A landscape with many peaks, sampled at points; each row gives a point and its height.
From any point a climber steps to the highest of the 2 points nearest to it. It stops when none of these is higher. Distance is the straight distance between rows; heights are no part of it.
Z211 (h 23.5): [-32  27  -8  26  42   2  -3  -2  40 -29  27   4   1 -22  -4 -30  12  42
  13  12]
Z958 (h 35.7): [ -1  10  -9  28  -2 -21  -6   2   4 -61  49   9 -41 -11 -16  40  11  23
   6 -15]
Z312 (h 8.4): [ 24  16  23  19  -6 -23 -12  17  20 -16   4  16  55  10 -25 -17  13  49
  20 -34]
Z830 (h 19.4): [-27  32  13  12  41   0 -14  -3  33  -6  14   2  23   6   7 -30  -3  43
   8  14]
Z151 (h 58.1): [  1  -7  11   9   3 -11  -6   8  25  15  -9 -49  72 -20  24  -3   4  41
  21   0]
Z10 (h 58.7): [ 13   4  15 -30   4   1 -16 -13 -34  52 -57  34   8  38   8 -40  -7 -29
  -7   9]
Z647 (h 5.7): [ -1  -8 -18  14  -7   0   7  10  16  -5  12  -5  50 -16 -37 -10  27  36
   1 -23]
Z764 (h 53.6): [ 17 -28  63   9 -24 -23 -26  -2 -18  -1 -25  -6   4  10  62  13 -32 -14
  21  -9]
Z182 (h 33.8): [-34 -35 -57   1 -38  -5  15 -14   0  10 -36 -12 -53  -6  -1  -1  11 -29
   6  21]
Z588 (h 39.7): [  2  29 -37  17  12  21  34  -3  29 -18  42   8  -2 -29 -57 -21  43  12
  -3 -20]
Z645 (h 55.0): [ 15 -26  38  21 -37 -19 -31   3 -20  10 -39  13  -4  18  57 -23 -30 -23
  38 -23]
Z81 (h 1.0): [-25 -24 -22  30  23   2   1  -9 -10 -48  43 -10 -32 -45   3  40  27  15
 -14  -1]
Z243 (h 48.9): [  1  23  -3 -46  28  21  13  -3   3  35  -8 -12 -20  11  17   3 -19 -35
 -24  36]
Z793 (h 16.6): [ 22   0  13 -15  23  24  10   0 -17  14  13  -2  10  -3 -10  23   3 -19
 -31 -11]
Z571 (h 11.1): [ 38  34  34  11 -12 -10 -11   7 -17 -35  34  40   0  28 -25   6  -1  20
  -9 -37]
Z949 (h 34.2): [  6 -58 -25 -19 -32   3  15   9 -20  26 -48 -13 -17  -6  15   3  -4 -56
  17  -3]
Z345 (h 54.5): [  7 -21  54  10  -7 -11 -25  -3 -15  14 -24  -8  44   7  45  -1 -21   8
  14 -12]
Z449 (h 46.9): [  3  17 -46   6 -22  18  33   3  15  10  25   7   5  -6 -61  -7  31  -1
 -12  -9]
Z491 (h 3.6): [  6  22  15   3 -34 -19 -10   4  23 -15   1   3 -18  29   3  -4 -15  12
  14  -5]
Z349 (h 35.3): [  1 -30 -41 -24 -40   4  19  -3 -16  20 -40   4 -55   2  -5   4   1 -54
   8   7]
Z97 (h 55.4): [-17 -36  -9  18  -8  -7  -8   8  12 -11  -4 -46  52 -32  15  16  -1  40
  19   0]
Z396 (h 41.0): [-16 -13  12  -5  46  21  -9  -3 -18  17  -1 -20  49 -20  28  -1  -9  12
 -32  19]
Z265 (h 42.7): [  8  38  27 -25  -8  -3  -5  11  16 -13   9   0 -56  34  39  18 -29 -22
  -2  25]
Z761 (h 14.5): [ 29  15  15 -12  22  19  15  10 -24 -15  43  10 -19  -5 -17  38   7 -24
 -27 -12]
Z985 (h 54.6): [ 34   9 -17 -53  16  23  26  11 -28  33   9  -4 -26   4 -30  30   7 -58
 -29  -1]
Z617 (h 16.7): [-39  18  13  24  21 -11 -27 -13   3 -21   2  11  11   7  25 -11 -10  36
  -3  12]
Z5 (h 49.1): [ 18 -57  11   5 -53 -10   4  18  -5 -21 -13 -30   7 -19  17  35 -11 -14
  19 -27]
Z481 (h 30.5): [-13  27  -9  32  22  -7   0 -19 -18 -49  54  25 -48 -11 -13  17  21  16
  -8  -4]
Z778 (h 56.1): [ -3  -8  46  12   9 -20 -29   2   2   6 -11 -30  69  -7  29   3 -16  43
  16  -7]
Z895 (h 58.9): [ 23 -21  23 -25 -17   9   4   6 -13  58 -53 -10   5  16  23 -30 -17 -48
   8  -4]
Z802 (h 40.4): [ 16   7  15   3  -9  -5   1  12   2 -41  30  -1 -30  -6   3  37  -6  12
   2 -11]
Z729 (h 29.1): [ -5  16   6 -19 -23   3   8   3  38  32 -22 -20  -2  18  15 -10 -16 -17
  13  17]
Z203 (h 40.9): [-28  18  -3   5  64  28   0 -11   8  -7  19   2  -5 -23  10 -19   0   5
 -22  27]
Z506 (h 44.0): [ 30  -2  16  -9 -13   7  11  19  13 -29  31 -30   3 -11  -3  48  -8   2
   0 -21]
Z62 (h 26.2): [-32  27  -8  -7   7   0   0   0  51  20  -9 -17   2  13  17 -24 -12  15
   9  27]
Z705 (h 61.3): [ 34   4  44 -25  -4   8  -3  -4 -27  56 -42  14  12  31  20 -21 -22 -34
 -12  -3]
Z563 (h 12.6): [ 42  24  19   1  -7   5   5   9 -28 -29  43  29 -19  17 -26  24   3 -12
 -23 -28]
Z816 (h 31.0): [ 23   1   3 -18 -48   4  17  17  24  32 -24 -21   2  22  -3 -13 -11 -29
  17  -7]
Z48 (h 38.9): [ -2  -2  -9 -26 -24  -2   9   6   7  11 -33  -9 -65  17  23  12 -24 -53
   8  27]
Z467 (h 30.6): [ -8  37 -15  14  35  15  21   1  54 -22  38  11   1 -27 -35 -35  20  30
   7  -1]
Z749 (h 57.2): [  6  -2   3   3  32  17  10  13  27 -29  35 -35  25 -48  10  21   7  26
   3   4]
Z978 (h 2.3): [ -6 -33 -18  18 -24   2   2 -21 -48  15 -17  33  47  10 -36 -31  24   9
 -21 -26]
Z427 (h 55.8): [  0  -9  -2  -6   9  -6 -15 -20 -50  32 -40  50  12  30 -14 -38   2  -7
 -17   5]
Z619 (h 41.7): [-11  34 -46   9 -19   6  17   0  28  -7  26   3 -32   3 -39 -20  30   0
  -1   7]
Z57 (h 36.3): [ 13 -19 -28 -46 -13  17  17   2 -15  47 -51   0 -39   5   1   8 -13 -63
   7  14]
Z692 (h 4.7): [ -9   3  14   5 -22 -16 -13   4  29   1  -9 -11  19   8  14  -5  -7  22
  30   1]
Z823 (h 5.5): [ -9 -10  -8  38  34   1  -5 -14 -19 -54  48  15  -6 -41 -20  16  31  25
 -19 -19]
Z900 (h 30.1): [-18  -2 -50   4   1  -8   3 -16 -39  -8   8  37 -61   5 -38   6  31 -17
 -21  12]
Z615 (h 36.5): [-32   7   0   7  54  22  -9 -14 -11  12   4   6  30  -9  10 -27   6  23
 -27  14]
Z328 (h 58.0): [ 21   9 -22 -30  41  31  21  -4 -34  23  24  12 -19 -16 -42  12  24 -39
 -29   1]
Z520 (h 47.2): [-31 -39 -28   1   7  -1  -5 -18 -26  17 -35  -3  11  -9   4  -4   1   2
 -13  19]
Z157 (h 14.2): [-25 -11  -4  23  18   2 -13  -8  -1 -29  15   0  13 -12   7  10   7  33
 -11   3]
Z762 (h 3.9): [  6 -34  -8  18 -28   4  10   1 -20   6   3   3  61  -3 -45 -11  29  21
 -12 -36]
Z621 (h 2.4): [ -9  10 -22  12 -44 -29  -4  -1  23 -30   3  13 -32  21  -8   5   4  15
  18  -4]
Z890 (h 57.5): [ 26  53  25   7  37   0  10  21  51 -35  46  -3  -9 -16 -13   4  -4  15
  12  -8]
Z455 (h 0.8): [ -1  -1 -15  19 -36 -13  -2  -8 -10 -31   4  22  -2  14 -31  -1  12  18
   2 -18]
Z604 (h 49.7): [-35 -19 -26 -12  25  -1 -18 -24 -37  13 -33  24 -24   9  11  -4  -5  -9
 -14  34]
Z921 (h 10.4): [-11  -4   8  23  50  12  -4 -10 -21 -34  39  10   5 -32   2   6   8  17
 -17   6]
Z359 (h 37.6): [ -2 -21  -7 -40  -6  16  11   7   7  35 -37 -26 -34   4  26  22 -28 -50
  -1  33]
Z397 (h 23.4): [-29  18  17  -3  26   5 -14  -8  18  21  -5 -15   7  10  40 -13 -20  18
  -2  33]
Z827 (h 56.5): [-14 -18   6  -5  -8  -7  -4  -3  -7  55 -61  -7   4  16  42 -37 -16 -34
  27  12]
Z874 (h 20.0): [  5  17  52   0  20  -3 -28  -9  -3  -6   5   8  19  16  33   5 -28  22
  -8   1]
Z674 (h 56.8): [ -7 -18  17   8 -37 -17 -12  -1   0  33 -44   3   3  20  35 -38 -19 -12
  35  -9]
Z862 (h 44.2): [-13 -35 -12 -10  23  12   1  -4 -27  12 -10 -26  31 -29  16  18   3  -2
 -23  17]
Z391 (h 52.6): [-23  10 -31 -11  17   6 -13 -28 -43  26 -30  47 -17  25 -19 -30   8 -11
 -23  29]
Z42 (h 40.6): [ 14  18  13 -17 -43  -9   3   8   5 -12 -11   5 -62  27  30  19 -35 -36
  14  13]
Z938 (h 48.8): [-10  16  -3   3  45  27  18   2  31   0  31 -24   7 -29   7   3  -4  11
  -7  15]
Z38 (h 52.1): [ 20  13  -7 -48  35  27   9  -1 -27  41  -8  13 -24   9  -6  12  -3 -42
 -29  23]
Z817 (h 46.7): [ 31 -23  21  -6 -42 -16   7  23  19 -32   9 -41  -2 -15  18  57 -20  -4
  16 -19]
Z650 (h 18.5): [ 13   3  33  -5  23  13 -12  -2 -26  14   5   7  32  12  15   8 -15   3
 -20  -6]
Z127 (h 0.9): [  4  -2 -10  20 -35 -12  -2  -6 -22   1  -7  41  26  21 -40 -34  17  18
  -5 -27]
Z144 (h 5.6): [  0  21  18   5 -22 -41 -11  15  55  22 -27 -19  26  18  13 -28  -9  27
  52  -2]
Z291 (h 32.0): [-32 -22 -57   6 -24 -10   3 -18 -21 -10  -5   9 -48   4 -24  -1  21 -13
  -1  10]
Z148 (h 21.5): [-18  13  37  -5   7 -11 -27  -8   2   0  -8   3  -7  26  51   0 -37  14
   3  26]
Z297 (h 47.5): [ 17  14  10  10  30   3  18  24  45 -47  44 -16   7 -46 -19  18  15  24
  10 -16]
Z739 (h 7.3): [  9   0  -2  10 -27 -20  -2  15  27   6  -6  -8  68   7 -38 -22  21  38
  28 -30]
Z448 (h 52.9): [  2  10 -40  -3  14  26  34  -4  -8  12  26   2 -16 -14 -49  -2  24 -29
 -26   2]
Z936 (h 32.7): [ 13 -32 -15 -13 -50   5  26   9  11  24 -31 -28   1  -8   0   0  -3 -40
  14  -5]
Z786 (h 9.8): [ 30  20  33  27  -2 -16 -23   3  -2 -38  22  36  32  25 -28 -10   8  44
   0 -40]
Z379 (h 45.4): [-10  26  -1 -31  18   6  -4  -1   5   6   5  -2 -49  16  24  23 -28 -30
 -13  40]
Z872 (h 6.4): [ 14   4   3   3 -18 -40  -2  21  57   5 -14 -28  56   1  -7 -16  10  33
  48 -19]
Z884 (h 52.0): [  3 -48   0  13 -31 -13  -1   9   5 -30  -1 -31  27 -33   0  33   2  20
  14 -15]
Z552 (h 27.4): [-22   6 -38  26  22   0  -3 -18 -33 -28  44  33 -55 -15 -32   8  35   1
 -18   3]

Where does a climber stop that starts at each point below?
Z127 => Z328
Z563 => Z328
Z396 => Z705
Z900 => Z328
Z491 => Z328
Z481 => Z151

Call two points neighbours if one is among the 2 nearest of the other. Go from one point of each pair to the other, from neighbour to neighbour, staying as high as possible. Name the lowest point that can't be avoided.
Z674 and Z705 => Z827
Z705 and Z328 => Z467
Z674 and Z749 => Z615
Z705 and Z151 => Z764
Z890 and Z749 => Z297
